Each row is a point on a landscape with many valleys, with its height.
A ball rolls from a point to the lowest of its 2 nearest points, and stops where none of them is lower. Distance is the straight distance between rows; heights are no part of it.
J906: [109 104 103  98  99 100  84 116  90 130 115 105 107 134  99 126  64  83
  77 120 128]  height 19.9
J736: [ 76  96 105 118  92  56 100  72 117  94 102  92 112  91  91 101  99  80
 103 107  97]  height 47.8
J372: [117 115 112  73 100  87  87  93  78  99 108 124  70 115  73 115  87  75
  93 112 100]  height 52.4
J480: [122 114  96  93  98 103 105 116  95 126  90 125  38 108  93 108 105  84
 102 101 108]  height 58.7
J438: [ 95  91 112 146  88  92 111  83 109  70  88  72 128 116 118 105  92 126
 101  90 112]  height 25.5
J177: [109 108  92  96  94 116  94 100  96 109  74 118 113  62 135  93  78 153
 125  77  86]  height 17.4
J737: [103  99 129 119 119  62  94 113  61 107 118  90  92 117  89 106  98  75
 113  98 103]  height 62.6
J417: [ 96 107  86  79 105  82 116  95 104 119 107  92 110  93  96  76 111  88
 119 112  64]  height 45.0
J511: [107 107  92 107  93 137  82  94 119  60 139  99 110 116  93  82 107 124
  95  81  49]  height 27.8
J436: [105 109  92  90  95 116  79 104  92 137 109 111 111 112  99 120  88  79
  89 115 128]  height 16.2
J566: [ 90 112 101 119  91 129  86  77 107  82  88 111 109 117 107  95 125 113
  98  66  82]  height 45.2
J499: [122 107 110  90  87 100  78 106  84  89 100 130  75 120  66  96  98  87
  93 114  96]  height 53.5
J420: [102 101  89  67 111 126  88  96 108 103 104 100 114 129 105  84 110  98
  86 100  81]  height 45.3
J466: [ 88  87  91 100 115 118 117 107 126 104  80  96 118  45 133 105  90 113
 102  78 108]  height 38.6
J286: [ 91 109 121 129  93  69  96 103  68 110 127 103 104 109  97 114 111  73
 121  93 112]  height 62.1
J506: [108 104  98 105  86 139  81  96 112  71 103 113 126 120  96  81  95 137
 103  82  57]  height 31.6
J600: [ 90 108 104 118  77  66  81  93  84 101 101 102 114 117  78  98  98  90
 105 122  99]  height 21.0
J705: [113  99  82  82 108 118  97  89 134 112  61 116  90  84  91 114 100  87
  86 102  99]  height 44.9
J690: [ 62  90  80 118 110  98  97 111  70  98 126  90  98  79  98 103  99 118
 100 134 142]  height 40.0
J893: [ 68  80  91 100 100  95 113 103 111  90 114  74 124  68 126  85  77 133
 107 114 119]  height 39.8
J220: [100 109  97 123  71 121 119  95 115  75 110  82  89 113 119  75 125 124
 128  89  68]  height 39.0
J337: [108 127  99 129  78 141 108  81 101  85  95 100 107 111 132  95  98 153
 123  80  70]  height 42.5
J987: [100  90 122 126  93  87  89 117  91  86 101 109  89 101 103  99 103  75
  90  93 138]  height 34.5
J927: [103 103  99  83 104 104  90  91  82  78 138  86 125 134  78  91 118  98
  83 105  58]  height 65.5
J539: [129  75 112  88 117  99 106 108  73  71 110  88 102 130  82  93 124  94
  70  91  84]  height 36.0
J418: [102 118  98 104  80 106  87 122  75 116  98 122  78 102  80  90 106 101
 114 116 114]  height 56.5
J933: [ 85 107  98 113  96 102  94  62 123  96  83 105 133  89 108 104 100 109
 104  78  88]  height 48.1
J955: [ 86 122  98 113  95  85  95  90  77 122 118 100  90 105  79 102 127  87
 123 111  68]  height 38.4
J890: [105 115 102  44 112 119  93  71 106  81 103 108  98 104  82 106 104  94
  64  98  82]  height 42.8
J755: [ 67  87 100 108 112 108 124 110 108 132 104  96  85  73 109 128  74  88
  65 141 118]  height 34.8
J91: [103  74 117  98 108  95 104 120 122  79  84  88 109  99 131  74  67 114
  95  87 115]  height 22.6
J178: [107 110  81  76  95 135  85  88 129 104  90 119 105  89  75  83 109 106
  95 110  61]  height 17.6
J405: [110 103 116 101  76  95 105  77 116  54 106 104  97 106 102  84  96 119
 122  87  59]  height 46.6
J183: [ 99  98  93  81 106  65 118  77 118 104 103  92 118  74  97  96 108  78
 114 101  67]  height 46.0
J189: [105 115 112 121  75 104 112  63 114  89  89  85 115  98 135 102  85 133
 135  89  83]  height 45.4
J848: [114 124  99  99  89 104 107 129  78 125  89 123  49  99  89 101  95 100
 121 111 126]  height 57.7
J717: [ 95 113 111 128  74  72  88 112  66 110 107 103 107 108  77 104  96 101
 126 121 115]  height 15.9
J169: [ 91  93 115 112 106  79  91 112 103 106  99 107  82  96  97  99  86  74
  80 110 129]  height 32.6
J210: [109 109 112  96 118  93  99 110  76 113 108 113  59 105 100  99 121  67
 104  91 103]  height 60.3
J782: [100  91  78  99 114  93 132 111 143 118  77  96  71  73 110 128  88  87
  76 114 107]  height 41.1
J206: [ 95  96 106 103  98  93 111  93 107  70 101 101  78 105 109  75 136  90
 109  73  83]  height 14.6
J905: [ 93  99  84  88 108 104 107  84 110 115 115  85 129  98 117  97 133  81
 108  85  76]  height 16.4
J512: [104 110  97 107  81 102 113  57 134  87  81 106 111  73  95 108 116 107
 124  85  57]  height 42.9
J130: [107  94  99  86 110 128  77  95  96  83 102 101 115 134 101  91 118  95
  77  83  92]  height 44.2
J396: [ 65  96 111 123  85  68  89  91 109 103 104 100 113  81  92 109  86  87
  90 119 116]  height 48.5
J500: [ 76 110 100 133  80  63 102 107  72 103 101  90  89  92  86  96 107 111
 122 122 116]  height 8.7
J213: [ 96 109  72  99  97  98 101  99 111 117  72  98 121  64  76 116 127  84
 109 121  82]  height 34.6
J263: [ 97 112  87 103 107 124 109 120  90 149 115 108 105  72 103 145  86  80
  99 119 136]  height 28.4
J671: [113 115  87  73 116 105 102  99  99 131  97 107  70 118  81  99 101  94
  93 120  72]  height 41.8
J3: [ 98  82 110 114 115 119  80 116 100  92  93  93 115 125 114 104 102  90
  67  86 136]  height 41.5
J584: [143  69 121 104 113  82  97 121  72  99  98  99  92 132  77 111  91  88
  68 105 118]  height 17.2
J154: [ 94  95 112 113  95  89 102 123 105 108  95 111  67 103 100 112  60  92
  74 126 139]  height 30.3
J122: [119  88 115  85  89  95 102 100 110  53  99 105  96 110 102  70 102 114
 108  82  74]  height 44.6
J229: [114 113 112 103 109 101 103 126  82 142 118 100  87 137 101 141  55 101
 112 101 120]  height 27.9
J817: [117  74 118 108  83  69 105  85 107  65 100  80 132 116 107  92  83 115
 108  91  83]  height 14.1
J469: [120 119  93  94 111 112 113 112  93 157 111 116  99  87  93 150  84  70
 114 107 113]  height 25.4
J642: [113  87 122  81  90  80  82  73 103  80 109  96 124  99 133 105  79 113
 119  72  74]  height 32.1
J943: [ 62  84  89 108 112 112 111 102 111  98  93  99 103  39  96 120  96 104
  84 133 124]  height 37.1
J406: [ 93 112  95  99  94  90  94  77  92  94 130  88 126 130  77  95 118  95
 104 112  54]  height 64.9
J680: [ 95 111 104 132  73 100 101  73 104  75  94  92  86 121  99  96 129  98
 112  96  91]  height 47.9
J198: [120  92 122  89 108  85  88 102  86  75  99 113  81 120  86 105 100  75
  73  95 122]  height 38.9
J313: [ 84 120 111 117 103  94 103 118  61 138 126  98 113  84  90 117  86  95
 137 105 125]  height 60.8
J387: [111  85 130 131  96  89 111 145  73 104 115 107  97 106  92 110  69  86
  94 111 138]  height 37.8
J64: [103 110 106  80 134  80 111  90  83 112 111 101  68  94  96 110 123  58
  93  89  93]  height 60.9
J69: [106 108  67  72  96 112 113 109 125 124  71 101  82 101  94  84  88 122
  97 130  95]  height 18.7
J241: [116 113 123  82 126 107  88 111  68 129 115  98  65 132  76 126  84  92
 126  99  80]  height 19.5
J776: [117  79  95 131  85 117 101 122  78  92 104  87 115 134  81  85 136 122
  91 104  85]  height 24.8
J814: [118  90 107  74  76  94  90  90 109  86 123  96  98  89 118  83  95 114
 129  96  50]  height 49.8
J707: [114  92 101  98 102 109  94 124 102  86  74 104  78 126 100  72 111 105
  88  95 114]  height 37.7
J335: [ 90  83 109 109 112  60 119 125 105  90 102  74 107 104 112  70  82  99
  98 111 108]  height 19.6
J772: [ 87 104  83  96 103 122  75  95 104 132  97 102 128  92  99 119 106  85
  83 112 120]  height 12.4
J361: [110  99  89  77 140  82 131 101 113 123  96  88  81  82 108 102 110  68
  99  99  85]  height 27.2
J765: [ 98 109  98 110  81 111 118  71 123  82 114  92  91 100 116  87 128 104
 125  84  61]  height 40.6
J543: [103  92  98 103 114 125  92 117 111  86  71  99  86 118 120  84 102 111
  80  80 130]  height 39.9
J208: [ 79 108  92 109  94 104  95  77 120 101  73 104 137  76 105  97  79 133
 106  89 103]  height 47.3
J326: [ 88 103 106 112 109  75 100  94  72 100 125  82 107 130 100  96 132  79
 108  95  81]  height 23.2
J82: [116 108 118  93 120  97  96 117  76 139 109  87  70 142  95 133  70 101
 123  96  99]  height 24.2
J331: [116 114  95  69 111  79 100  94  87 119 110 116  51 138  86 143  80 102
  84 101  88]  height 37.9
J322: [ 97  93 105  72 104  82  95  67 110  87 121  86 137 105 115 100 100  89
 102  83  77]  height 64.0
J994: [ 65  82 106 108 113 127 109 109 120  96  86 102  83  73 121 105  80 106
  65 111 132]  height 42.2
J989: [ 96 107  83  93  88 130 107 109 119  94  94 103  89  85 106  63 121 127
 120  92  75]  height 33.6
J452: [ 92  89  86  86 123  95 132 112 131 128 102  81  87  96 127 104  77  93
  77 114 107]  height 47.7
J218: [ 99  98  95 104  89 122  80  96 107  82  81 106 127 122  94  79 102 131
  98  91  90]  height 33.5
J310: [ 88  93 101 100 120  66 112 109 103 105 108  86  95 103 112  78  98  83
 100 103  99]  height 22.3
J644: [104 101 110  75  97 102  99  65  96  63 130  84 130 116 114 102 112 103
 101  76  63]  height 63.4
J633: [ 95 114  87  97  81 127  75  94 113  98 104 122  97 105  65  81 115 107
  96 114  64]  height 21.6
J935: [ 71 101  87 131  99 108 126  68 114  83 101  80 116  57 129 115  89 138
 118  97 115]  height 42.3
J822: [110  71 116  96 115  81 106 120 121  78  88  84 107 116 108  79  62 104
  77 105 113]  height 19.3
J185: [ 89  87 108 124  93  78 119 104 110  73  98  77  97 104 128  79 118 104
 112  77 105]  height 27.6
J604: [105  83  90  76 111 109 120 110 140 115  94  86  94  92 144 102  62 108
  84  95 111]  height 46.7
J377: [138 111 133 102 102  97 116 124  70 100 110 126 103 128  65 109  74  87
 128  89 111]  height 26.3
J94: [110 131 112 105  89 109 122 129  79 109 110 128 105 104  81  98  76  93
 130  96 138]  height 59.0
J627: [ 86 105  91 107  92 104  87  74 112 105  91 105 115  90  96 103 129  88
 101  86  94]  height 48.9
J146: [ 95  94  93  84 112  88  90  97 119 112  97  90 122 119 101  94  71  92
  77 119 105]  height 25.9
J554: [ 82 112  86 105  73  95  86  82 108 109  94 101 116 104  77  90 115 109
 113 120  80]  height 31.3
J750: [100 107  95 109  84 113  93 100  92  88  84 104 121  87 133  88  77 168
 124  85  98]  height 7.2
J937: [ 92  77  91 118 102  96 112 129  95  77  94  72 115 104 113  75 106 131
  93 102 129]  height 35.0
J734: [ 90  99  95 109  96  98  81 104  93 104 102  96 117 120  99  95 111  91
  90 101 112]  height 28.6
J818: [119  84 126 115  96  77  92 111  76  71 103 111  88 114  88 104 115  74
  90  87 119]  height 36.8
J35: [107 104  98 106  75 130 101 109 116  81 112  97  88  97 123  73 108 135
 127  80  58]  height 36.6
J31: [110  99 110  78 102 101  90  92 105  59  96 115  86 113  84  79 110  98
  85  90  84]  height 42.7
J464: [122 110 113 116  76 107  85 125  61 100 119 123 106 126  58  97 102 100
 117 113  86]  height 10.5
J51: [ 89 105  96  79 102  86  92  63  99  97 125  89 137 118  96 102 119  83
  97 102  73]  height 64.5
J546: [ 84 110  91 111 104  86 113  81  94 115 124  76 113 116 109  95 136  82
 117  97  74]  height 20.2
J261: [110 103 107  78 125 110 101  71 122  88  82 123 111  73 117 101  99  95
  97  53  82]  height 38.8
J894: [ 98 108 108  56 110 113  83  65 100  70 111 103 122 108  94 102 110  95
  74  79  80]  height 41.2
J836: [118 111  99  81 123 102 109 106  86 117 105 111  37 117  99 111 113  80
  91  94  95]  height 59.6
J537: [ 77  94  99 109 125 104  98 112  96 125 118  87  98  98 123 108 108  65
  76 102 122]  height 44.1
J866: [103 119 114  95 122 106  90 114  70 138 106 100  62 114  78 104 102  92
 126 107  82]  height 13.2
J617: [ 90 108  98 120  85 101 116  76 109  91  98  74 117  75 142 106  83 144
 133  89 105]  height 44.0
J14: [ 78 113  83 121  72 102  93  93  86 109  99  99  96  88  96 102 133 109
 117 110 115]  height 50.1
J881: [118 116  83  62 111 101 103  92  98 114 106 116  55 131  79 119  94 103
  77 115  74]  height 40.5
J744: [ 70  97 118 118  96  83  95 108  96 124 115 107 108  72  93 119  78  73
  87 126 122]  height 49.2
J713: [ 84 100  68 109 110 131  99  97 105 100  73  99 113  54 100 113 130 117
 104  92 120]  height 38.0
J601: [ 77  95  78 117 107 120 102 105  89 113 107 100 105  48 103 130 122  90
  98 113 134]  height 35.1
J46: [120  79 114 129  75  74  93  94  83  77  93  98 116 128  67 101 109 107
  92 110  90]  height 55.7
J918: [ 78 101  89 106 110 119  89  86 125 108  67 113 129  62  99 110  76 117
  82  97 114]  height 46.5
J823: [107 112 101  56 105 123  92  78 118  69 108 119  93  90  83  89 100 108
  85  87  63]  height 44.4
J792: [117  77 113  83  87  87  82 109 106  86 100  86 134 109 125  84  67 121
 113  95  89]  height 25.0
J421: [100  78 113 114 110  74 101 117 105  80  91  85 110 117 102  84  90  92
  80  99 115]  height 15.8
J79: [ 89 114  80  97  98 103  96 117  78 125  89 101  82  88  84  94 103 110
 108 127 124]  height 55.5
J751: [ 56  79 102 109 115 112 114 107 105 112 107  92 104  58 112 113  94  88
  71 129 115]  height 35.8
J450: [105  92 117  73 114  94  85  76  97  61 102  97 130 122 100 101  95  98
  77  76  95]  height 42.6
J182: [121  98 100  59  92 111 101 105 121  81 108 111  79  91  99  66  90 113
 112 101  57]  height 47.4
J858: [ 94 117  87 119  76 117 118  66 123  92  84  95  96  80 102  96 128 117
 128  92  68]  height 41.7
J260: [121 101 117  99  64 101  91  79 105  78 130  84  98 103 125  98  92 122
 132 102  44]  height 48.8
J228: [ 87  82 111  96 127 101 114  93 139 105  93  99 103  70 120 106  85  71
  75  88 109]  height 36.2
J427: [103  99  92  90  83 123  95 113 105  85  79 100 111  98 118  67  90 153
 120  89  94]  height 18.2
J844: [ 92  99  92 101 106 111  90  90 130 114  66 110 109  64  89 116  93  90
  82 106 113]  height 45.7
J747: [123  79 111 116 101  96 102 109  71  76 116  95  96 131  84  94 140  91
  87  86  83]  height 33.2
J759: [112  93  97  67 103  88 107 102 120 108  94  93 100  99 114  74  85  98
 107 104  89]  height 52.8
J522: [108 106  97  61 115 104  95  80 106  99  99 111  84 106  90 100 112  79
  78 100  93]  height 43.9
J990: [ 85  96  74  92 106 109 118 119  98  95  98  79  94  82 125  66 121 126
 114 100 119]  height 21.8
J913: [113  92 100  90 113  88  85 104  99 108 104  96 104 140  92 113  67  87
  63 121 114]  height 23.3
J645: [129  90 122 113 120  85 104 130  73 108 107  98  75 134  98 121  78  80
  86 102 125]  height 23.4
J381: [ 82  90  99  98 101 100  81 100 123 100  83  95 131 102  97  91  61 115
  76 112 120]  height 28.1
J659: [119 116 112  95 101  90 119 111  96 127 111 125  64 112  99 135  61  82
 108  93 123]  height 34.1
J505: [131  70 109  88 108 106 112 115  87  73 114  84 119 132  91  76 115 111
  87  93  68]  height 39.1
J403: [ 97 129 108 107 103 109 122 120  78 135 117 116 111  93  83 112  71  95
 138 102 135]  height 60.0
J974: [101  99  86 123  81 132  97 125  95  81 105  93  99 126  89  70 135 126
  99 103  78]  height 28.5
J354: [ 97  93 116 104  89  83  92  67 115  95 104  91 136  89 140 112  74 116
 119  77  82]  height 34.4
J85: [118 119  92  81 121 108  97  97  85 153 108 112  93 100  83 148  93  69
 107 110  88]  height 22.7
J549: [116  98 102 124  85 103  85 119  66  99 118  96 112 136  67  92 122 106
  99 116  75]  height 19.4
J110: [117 103  96  59 106 120 106  89 130  85  90 118  76  87  92  80 104  99
  96  93  65]  height 45.6
J344: [106  98 112  82 117  75  97  92 101  99 113 107  72 114  99 131  72  68
  64 107 119]  height 35.5
J667: [105 104 108 126  73 106  87  86  95  65 109 103  93 132  80 101 130 101
  98  98  77]  height 49.0
J953: [ 80 108 101 117  94 112 113 120  75 124 131 113 105  63 108 122  99  83
 115 106 143]  height 38.1
J27: [120  98 116  64 109  94  96  94  93  58  94 107  77 124  79  94 106  94
  65  97  99]  height 40.7
J453: [111  85 111 104 108 117  72  99  85  83  99 104 118 135 102 103 123  83
  74  76 116]  height 43.1
J828: [107 104  79  83  98  90 107 105 120 120  75 103  70 121  94  96  79 111
  84 124 110]  height 23.8
J599: [ 94 109  81  95  92 131  95 122 106  95  98 105  83 110  91  60 124 116
  99 106  83]  height 31.5
J193: [130  81 105  74 102 119  98 125  98  76 126  87 108 123 116  70 104 111
 102  88  61]  height 42.1
J201: [ 99 106  68 102 112 121 108 117  96 137  89  98  94  68  99 138 105  87
  91 125 127]  height 31.0
J719: [ 99 107 111  88  86  85  95  57 121  66  93 114 104  93  87  91 102 107
 108  86  68]  height 48.2
J948: [ 84 111  78 105  77  91  94  76 110 116  81  99 120  71  74 108 120 103
 115 122  90]  height 32.9
J502: [110  98  97 100  99  82  97 114 110 111  84 106  65 127  93 110  72 101
  77 120 123]  height 27.3
J105: [ 79  99 100 119  90 108  96 103  94 123 117 108 112  63 108 126 111  70
  95 103 132]  height 36.5
J592: [ 76 102  97 116 103 112 106 126  66 109 128 106  87  74 107 112  88 103
 102 120 154]  height 40.3
J334: [ 99  99 118 117  97 101 111 143  69 112 119 104  99 103  92 117  54 106
  99 128 144]  height 35.4
J724: [102 107  70  97 111  92 120 116 110 113  67  91 100  55  82 108 122  86
 112 124  93]  height 36.4
J324: [ 98 105 108  79  94  85  84  62 112  79  86 123  89  82  70 101 111  89
  91  97  85]  height 49.3
J191: [100 105 109  92  93  90  77  77 108  90  85 129  89  90  84 101 103  74
  94  93 112]  height 50.0
J391: [ 80 101  78  90 108 120  97  91 110 122 103  84 138  97 119  91 124  97
  99  88  97]  height 12.6
J636: [ 87 103  63 103  95 102 113 104 103 104  73  98  93  52  80  96 128 116
 119 123 101]  height 38.7
J111: [ 93  98 109 102 102  91 102  82 119  70  78 115  80  88 108  80 117  93
 104  63  94]  height 18.4
J564: [104  98 113  96  98  93 104  70  87  53 128  80 119 131 102 108 129  94
  87  84  70]  height 62.7
J136: [ 81  90 107 110 103  70 115  96 114  94 110  76 108  98 125  83 110  86
 108  86 100]  height 25.2
J386: [ 64  79  93 131  98 110  90 109  75  75 125  91 112  91 106 110  97 121
  90 124 143]  height 38.5
J781: [ 78  91  95 107 118 131  94 111 112  93  78  96  96  97 121  94  83 120
  69  96 140]  height 41.3
J84: [110  98  99 137  54 112  86 107  75  84  96 103 110 123  73 104 123 124
 106 115 103]  height 51.1
J621: [123  85 119 133  80  88 116  80 108  62  87  78 126 126 107  98  93 125
 111  89  87]  height 20.7
J910: [102 110  77  92  85 104  94 109 111 123  75 114  68  94  85 110  80 112
  88 134 130]  height 28.2
J725: [ 90 122  86 129  54 111  91  92  72  98 109 102  96 102  89 109 124 120
 127 121 117]  height 50.9
J481: [128 108 138 101 108  84 104 121  61  95 114 118  74 116  75 106  93  82
 125  92 105]  height 31.4
J266: [ 98 117 107 101 121  96  99 117  74 151 105  95  75 101  92 117  96  87
 125 105 109]  height 18.8
J367: [130  70 116 105 110  72 100 115  88  80  89  96 100 124  80  86  99  97
  76 107 106]  height 9.7
J854: [102  77 113  92  91  59  99  98 114  81 103  84 131 106 109  82  72 107
 109 104  91]  height 19.8
J22: [ 85  98  97 108 103 104 115 114 101 147 115 106  80  92 108 148  62  91
  72 128 117]  height 33.1
J306: [108  81  92 114  87 106 114 120  92  77  91  69 125 115 115  75 111 146
 111  93 106]  height 32.5
J862: [ 93 110 108  85 106  96  96  77  80  71 124  94 101 119  93 101 136  81
  84  84  81]  height 62.0
J129: [113 100  88  53 127 101 107  78 123 108  97  96  98 103 109 110 100  79
  75  92  93]  height 45.1
J124: [ 92 100  98  98  94  70  88  91  98 100 101  89 130 123  79  86  93  97
 100 120  85]  height 24.4
J389: [ 99  96  91  89 141  82 122 101 113 134 101  85  94  82 104 123  99  56
  82 111  94]  height 25.1
J538: [139  83 123 120 101  98 101 120  52  97 121 107  94 125  67 104 124  93
  97  96  86]  height 28.9
J895: [ 98  94 107 105 114  85  88 105  71  99 121  89 120 132 100 100 122  74
  86  94 102]  height 26.0
J711: [100 109  95  97 133  88 110 107  91 148  99  94  80  88  94 119 102  71
  99 108 100]  height 22.2
J740: [142  73 126 122  98  87  99 124  59 112 109 105 111 124  70 108 102  94
  90 102 115]  height 23.5
J17: [123  86 109 116  87 104  88 132  90  85  77 115  77 117  89  87 107 101
  88 101 131]  height 35.2
J971: [113  90 106  69  87  78 106 106 109 101 109  92  95  86 121  71  96 104
 133 102  70]  height 51.6
J180: [119 107 110  80  97  91  89  83 103 104  97 134  71  79  84 124 105  58
  92  95 116]  height 50.6
J399: [ 90 111  90 110  90  99  96  94  99 116  91 110  90  81  89  98 137  82
 110  99  98]  height 49.4
J977: [ 91 100 101 101 108  60 107  71 111 105 101  99 108  74  83 113 119  65
 102 102  81]  height 47.0
J390: [126 116 103  65 106  94 101  82  89 115 103 130  65  97  80 139  95  69
  88 103 102]  height 51.4
J553: [ 94  93 108  85 125  95  96  73 128  88  88 107 107  80 112 104  98  77
  83  70 103]  height 37.4
J673: [100  91  84  82 106 116 119 116 113 113  90  83 101  68 142  81 110 117
 118  87 109]  height 25.6
J957: [ 95 111  83  86 111  97 106 111  96 121  97  96  87 110  88  72 115  98
 105 115  75]  height 43.5
J845: [102 105  69  97 111 136 101 111 116 110  57 104  97  59  96 118 128  97
  93 101 116]  height 39.3
J676: [112  89  92  65 121 100 107  87 142 111  89  96 101  97 123 105  73  92
  80  94 101]  height 45.8
J102: [107  89  94  81 100 108 113 107 112 107 102  86 101  74 146  81 120  99
 125  74  85]  height 28.8
J581: [ 97  90 107  89 101  99 102 106 131  91  76 103 103  80 121  78  64 121
 103  87 112]  height 25.7
J488: [102 113 100 102 101  93 108 113  95 154 115 108  85 108  96 149  49 100
 101 117 117]  height 31.1
J992: [ 93  87 109  98 126 110 111  93 135 101  85 105 124  61 134 108  75  96
  88  73 100]  height 37.3
J901: [ 97 107  93 102 103 118 106  97 115  95  66 118 103  63 126  81  93 140
 115  67 100]  height 22.8
J883: [ 95 105  95 102  71  90  90  78 112  87 102  91 133 123  84  84  95 117
 115 117  69]  height 28.3
J635: [114 119 100 104  72 115 103 134  70 104 103 128  91 102  82  93  95 108
 127 108 137]  height 57.8
J478: [113  75 103  99  92  96 100 118 103  84  95  78 135 121 120  76  96 124
 107  89  96]  height 29.2
J810: [105  93  76  93 106  93 115 101 133 128  86 106  62 104 110 128  84  94
  67 107 110]  height 42.4
J811: [ 96 115  83  99  95 136  77  92 123  77 126 113 100 104  80  82 119 106
  92  88  56]  height 24.9
J995: [ 84 106  69  91 104 121  88 100  98 129  95  91 126  97 101  93 119 108
  96 114 113]  height 7.7
J704: [ 93  95 104 111  91  99 113  94 114  79  94  90 100  93 139  81 112 112
 122  61  94]  height 24.7
J397: [125 112 124 117  84  99 105 129  59 104 115 123 116 125  72 103  94  94
 133  97 109]  height 20.1
J203: [ 95  98  88  87 106  97 108 118 111 108  86  87  94 105 112  69  88 110
  98 113 114]  height 53.8
J320: [109 120 130  91 106  77  96  95  59  98 125 119  74 102  77 113 107  71
 119  92  91]  height 34.7
J702: [121 103  68  75 101 106 107  91 131 123  70 117  70 104  93 124  97  96
  78 109  96]  height 43.8
J656: [128 102 136  99 121  81 108 120  68 107 111 104  58 126  91 124  74  81
 114  89 115]  height 27.7
J2: [ 84  84 115 104 116  89 106  93 124 108  98 108  89  69 103 120  88  60
  71 111 111]  height 35.3
J904: [ 81  98  80 100 106 104  96 117  94 108  91  88  91  93 101  87  93 116
  90 124 136]  height 54.6
J596: [111  98 100  82 107 113 100  94 131  97  68 117 101  81 122  80  85 118
 105  72  97]  height 26.2
J855: [ 95  94 108  90 118  78  93  89 110 104 102 105  92  97  98 107  90  66
  78 103 114]  height 34.0
J655: [ 96 107  66  99 101 127  97 113  86 120  97 110 106  51  88 135 112  96
 105 123 140]  height 33.3
J34: [116  92 115 112  77  88  76 105  88  75  88 116 100 122  69  92 106  98
  96 110 101]  height 54.7
J161: [ 68 105  95 121 106  69 112 114  82 119 101  84  86  83  94  89 106 102
 115 115 112]  height 14.4
J689: [133 116 122  96 101  96 116 124  85 107 113 128  90 131  88 122  62  84
 114  94 127]  height 30.8
J661: [ 82  96 105 115 108 103 108  96 121  85  78 102  92  83 130  81 115 102
 103  59 115]  height 21.5
J940: [ 77  94  60 104 109  99 113  94 102  98  91  90 103  47  91 102 115 122
 112 122 121]  height 40.2
J670: [120 110 120 108  75 103  95  61 108  89 102  97 102  95 133 107  87 124
 135  85  56]  height 46.9
J839: [116 101 110 116  81 128  95 101 100  74 100 106 106 110 133  85  96 142
 123  67  65]  height 40.1
J678: [107  86 104 130  78 108  82 118  88  81  77 105 107 112  86  92 112 122
  90  98 130]  height 31.9
J380: [ 98 107 108  78 117 111  87  61 112  74  93 120 124  96 106 104 102 101
  89  60  81]  height 39.6
J594: [112 100  91  77 105 125  96 115 102  89 126  94 109 127  97  69 110 105
  96  99  61]  height 44.5
J605: [ 65  96  73 119  99  98 108  81 108  90  99  83 112  62 108 104 109 128
 109 107 124]  height 41.0
J812: [ 77  81 100 101 105 107 110 104 113  99 107  83 121  51 146  94  84 126
 111  87 111]  height 40.4
J856: [100 120 112 132  80 111 111  63 113  75  86  84 106 121 115  97 108 118
 118  88  87]  height 46.8
J815: [104 100 104 135  67 117  78  86  98  71  88 105 114 134  77 101 117 122
  97 100  85]  height 49.9
J398: [119 117 103  85 106  80 106  98  90 133 109 120  52 124  88 145  70  92
 109  98 102]  height 36.1
J379: [ 78  85  88  99 114 110 119 104 130  91  76  94  96  38 105 104  80 117
  89 118 121]  height 38.3
J285: [103 119 103  85 114  90  86  92  78 142 109 110  95  99  69 119 102  77
 116 115  79]  height 19.7
J449: [101 114 105 111  97 126 102  67 111  82 102 104 120 112 131  99 111 118
 114  58  64]  height 46.4
J567: [ 74  93  86  97 106  94 109 101 117 111 102  78 128  79 118  87  94 105
  99 111 111]  height 38.2
J490: [100 120 113 102  95  88  90  93  75 104 117 120  77 102  71 100 119  76
 117 105  79]  height 36.9
J620: [ 97  91 103 141  76 101  95  95  96  71  77  85 120 117  97 100 108 138
  98  95 117]  height 28.7
J482: [ 82  94  98 105 117 102  98  97 109 107 101  92 105  96 123  94 123  76
  87  80 114]  height 44.8
J513: [ 98  90  78  95 116  98 131 115 134 109  75  89  79  56 110 102  86 103
  92 118 119]  height 39.7
J569: [ 97  91 105 111 117 108  92 123  92 110 111  96  90 123 121 109  96  68
  69  94 132]  height 43.0
J863: [ 75 104  81 115 104 122  95 101 100 108  92  97  99  68 112 105 129  99
  97  91 135]  height 36.7
J534: [ 81  92 106 112  93  90  79 113 101 103  94  99 117 105  91  97  72 100
  78 130 131]  height 30.1
J67: [ 95 111 113  76 113  81  96  77  76  90 118 106  88  95  89 109 131  60
  89  87  94]  height 61.4
J171: [ 75 102  77 105 106  85 120 113  90 109  99  77  95  83 107  73 116 113
 115 110 111]  height 18.3
J654: [ 86  98 108 120  87  88  85 126  73 110 112 100 112  99  84 107  71 104
  93 136 138]  height 32.4
J209: [118  81 113  73  90  84  73  94 110 104  99  98 116  83 135  97  69 116
 117  86  79]  height 29.0
J911: [ 90 117  91 127  84 145  95  90 105  81  93  98 118 123 114  89 119 139
 111  78  79]  height 44.3
J624: [ 93 119 127 120  94  81 103 113  67 122 125 108 117 105  85 114  85  83
 138  93 117]  height 61.5
J65: [100 103  91  88 120 106 106 103 103 108 100  96  79 112 115  79 128  77
  93  86  98]  height 45.9
J290: [103 110  71  75  96 130  96 106 121 122  85 106 100  96  82  75 106 117
  98 124  79]  height 12.1
J422: [ 73  86  94 139  96  93 105 114  85  79 108  74 109  99 109  99 111 121
  93 109 136]  height 37.0
J715: [ 77  90  91 105 117  92 120 105 117 120  97  84 107  63 110 101 102  81
  89 111 111]  height 37.2
J816: [ 83  98  86 106  88 106  87 100  99  93  90  85 131 115 102  84 104 125
 102 106 106]  height 31.2

For each start below, name the point where the ball stops.
J203 -> J500
J180 -> J169
J815 -> J500
J396 -> J464
J399 -> J866
J452 -> J866
